The views of a scene show one set of named points, each view turned or mirrored, shifted and resized as a whole, with a little noise and some points left out.

Scene 1
View 1
J650: | -1.490 |  1.638 | -0.815 | -0.773 |  1.961 |  1.624 | -0.164 | -0.853 |
J752: |  1.955 |  2.047 | -1.733 | -3.385 | -1.404 |  1.752 | -0.846 |  0.533 |
J324: | -1.368 |  3.043 | -1.906 |  0.004 |  2.005 |  1.352 | -0.921 |  1.243 |
J70: |  0.720 |  2.251 | -0.546 | -2.643 | -2.213 |  0.340 | -0.538 | -0.711 |
J629: |  0.712 |  0.721 |  0.373 |  0.176 |  1.136 |  0.223 | -0.623 |  0.414 |
J104: |  0.205 |  2.068 | -0.803 |  0.489 |  1.423 |  0.530 | -1.093 |  1.703 |
J489: |  0.623 |  1.259 |  0.204 | -2.836 | -1.830 |  0.345 | -0.231 | -1.943 |
J654: |  1.828 |  2.851 | -1.406 | -0.632 | -0.710 |  0.157 | -1.939 |  3.345 |
J739: |  1.672 |  0.287 |  0.966 | -0.995 | -0.423 |  0.185 | -0.478 | -0.326 |
J438: |  0.723 |  2.160 |  0.335 |  0.242 | -1.010 | -1.136 | -1.100 |  1.110 |
J498: |  0.697 |  0.581 |  0.139 | -0.503 |  1.452 |  0.925 | -0.336 | -0.421 |
J338: | -3.342 |  3.068 | -0.543 | -0.922 |  0.075 |  0.075 | -0.101 | -1.955 |
View 2
J650: |  0.197 | -0.026 | -0.509 | -0.477 |  0.051 |  0.562 | -1.931 | -0.099 |
J654: | -2.888 | -0.103 | -1.722 | -1.110 | -1.566 | -0.654 | -3.276 | -2.519 |
J752: | -0.143 | -0.193 | -0.230 | -3.258 | -1.725 | -1.508 | -4.499 | -0.730 |
J498: | -0.506 |  0.560 |  0.552 | -0.114 | -0.097 |  0.884 | -2.350 | -0.512 |
J104: | -1.704 |  0.348 | -0.774 |  0.018 | -0.602 |  0.563 | -2.390 | -1.570 |
J70: | -1.600 | -0.121 | -1.337 | -3.498 | -0.234 | -0.699 | -2.101 | -0.530 |
J438: | -3.142 |  0.297 | -1.304 | -1.672 | -0.074 |  0.161 | -1.523 | -1.745 |
J739: | -2.322 |  0.723 |  0.669 | -2.652 |  0.282 |  0.049 | -2.253 | -0.678 |
J629: | -1.824 |  0.492 |  0.386 | -0.939 |  0.024 |  0.752 | -2.162 | -1.009 |
J338: | -0.032 | -0.495 | -2.253 | -1.141 |  0.956 |  0.854 | -0.132 |  0.237 |
View 3
J324: |  1.076 | -0.021 |  0.341 |  0.360 | -0.305 |  2.338 | -2.747 |  0.604 |
J629: |  0.603 | -1.754 | -0.730 |  1.806 | -0.420 |  1.494 | -0.534 |  1.032 |
J70: |  1.016 | -2.701 |  2.111 |  1.483 | -0.399 |  3.108 |  0.995 | -0.102 |
J752: |  1.039 | -2.590 |  1.370 |  0.359 |  1.288 |  2.636 |  0.704 | -1.173 |
J654: |  1.125 | -0.825 | -0.723 | -0.731 | -1.043 |  3.193 |  0.683 | -0.954 |
J739: |  0.678 | -2.820 | -0.180 |  2.342 | -0.101 |  1.509 |  1.028 |  0.730 |
J438: |  0.867 | -1.511 | -0.264 |  1.276 | -2.121 |  2.807 |  0.863 |  0.847 |
J489: |  0.977 | -3.395 |  2.322 |  2.552 |  0.226 |  2.426 |  0.931 |  0.577 |
J498: |  0.726 | -1.506 | -0.399 |  1.790 |  0.580 |  0.830 | -2.180 |  1.128 |
View 4
J489: |  2.065 |  0.347 | -2.271 | -1.597 | -0.471 |  1.244 | -0.232 | -2.048 |
J650: |  0.574 |  1.228 | -1.761 | -1.750 | -0.032 |  2.822 |  0.767 |  0.479 |
J324: | -0.307 |  2.066 | -0.936 | -1.333 |  0.334 |  3.793 |  0.439 |  0.205 |
J338: |  1.670 |  0.901 | -2.734 | -0.749 |  0.238 |  4.260 |  1.366 | -1.087 |
J752: |  0.286 |  0.220 | -0.595 | -1.907 | -0.592 |  1.531 | -1.701 | -1.632 |
J739: |  1.307 |  1.800 | -1.340 | -1.633 | -0.163 |  0.106 |  0.370 | -1.512 |
J438: |  0.793 |  2.774 | -0.949 | -0.711 |  0.247 |  1.853 |  0.400 | -2.712 |
J498: |  0.458 |  2.091 | -1.487 | -1.774 |  0.092 |  1.812 |  1.047 |  0.646 |
J104: | -0.189 |  2.842 | -0.460 | -1.115 |  0.253 |  2.491 |  0.518 | -0.671 |
J70: |  1.469 |  0.511 | -1.415 | -1.365 | -0.374 |  1.867 | -0.829 | -2.556 |

In a view up to two points have been moved. Name them for each view, in the order of its rows, or write none.
view 1 | J498
view 2 | J752
view 3 | none
view 4 | none
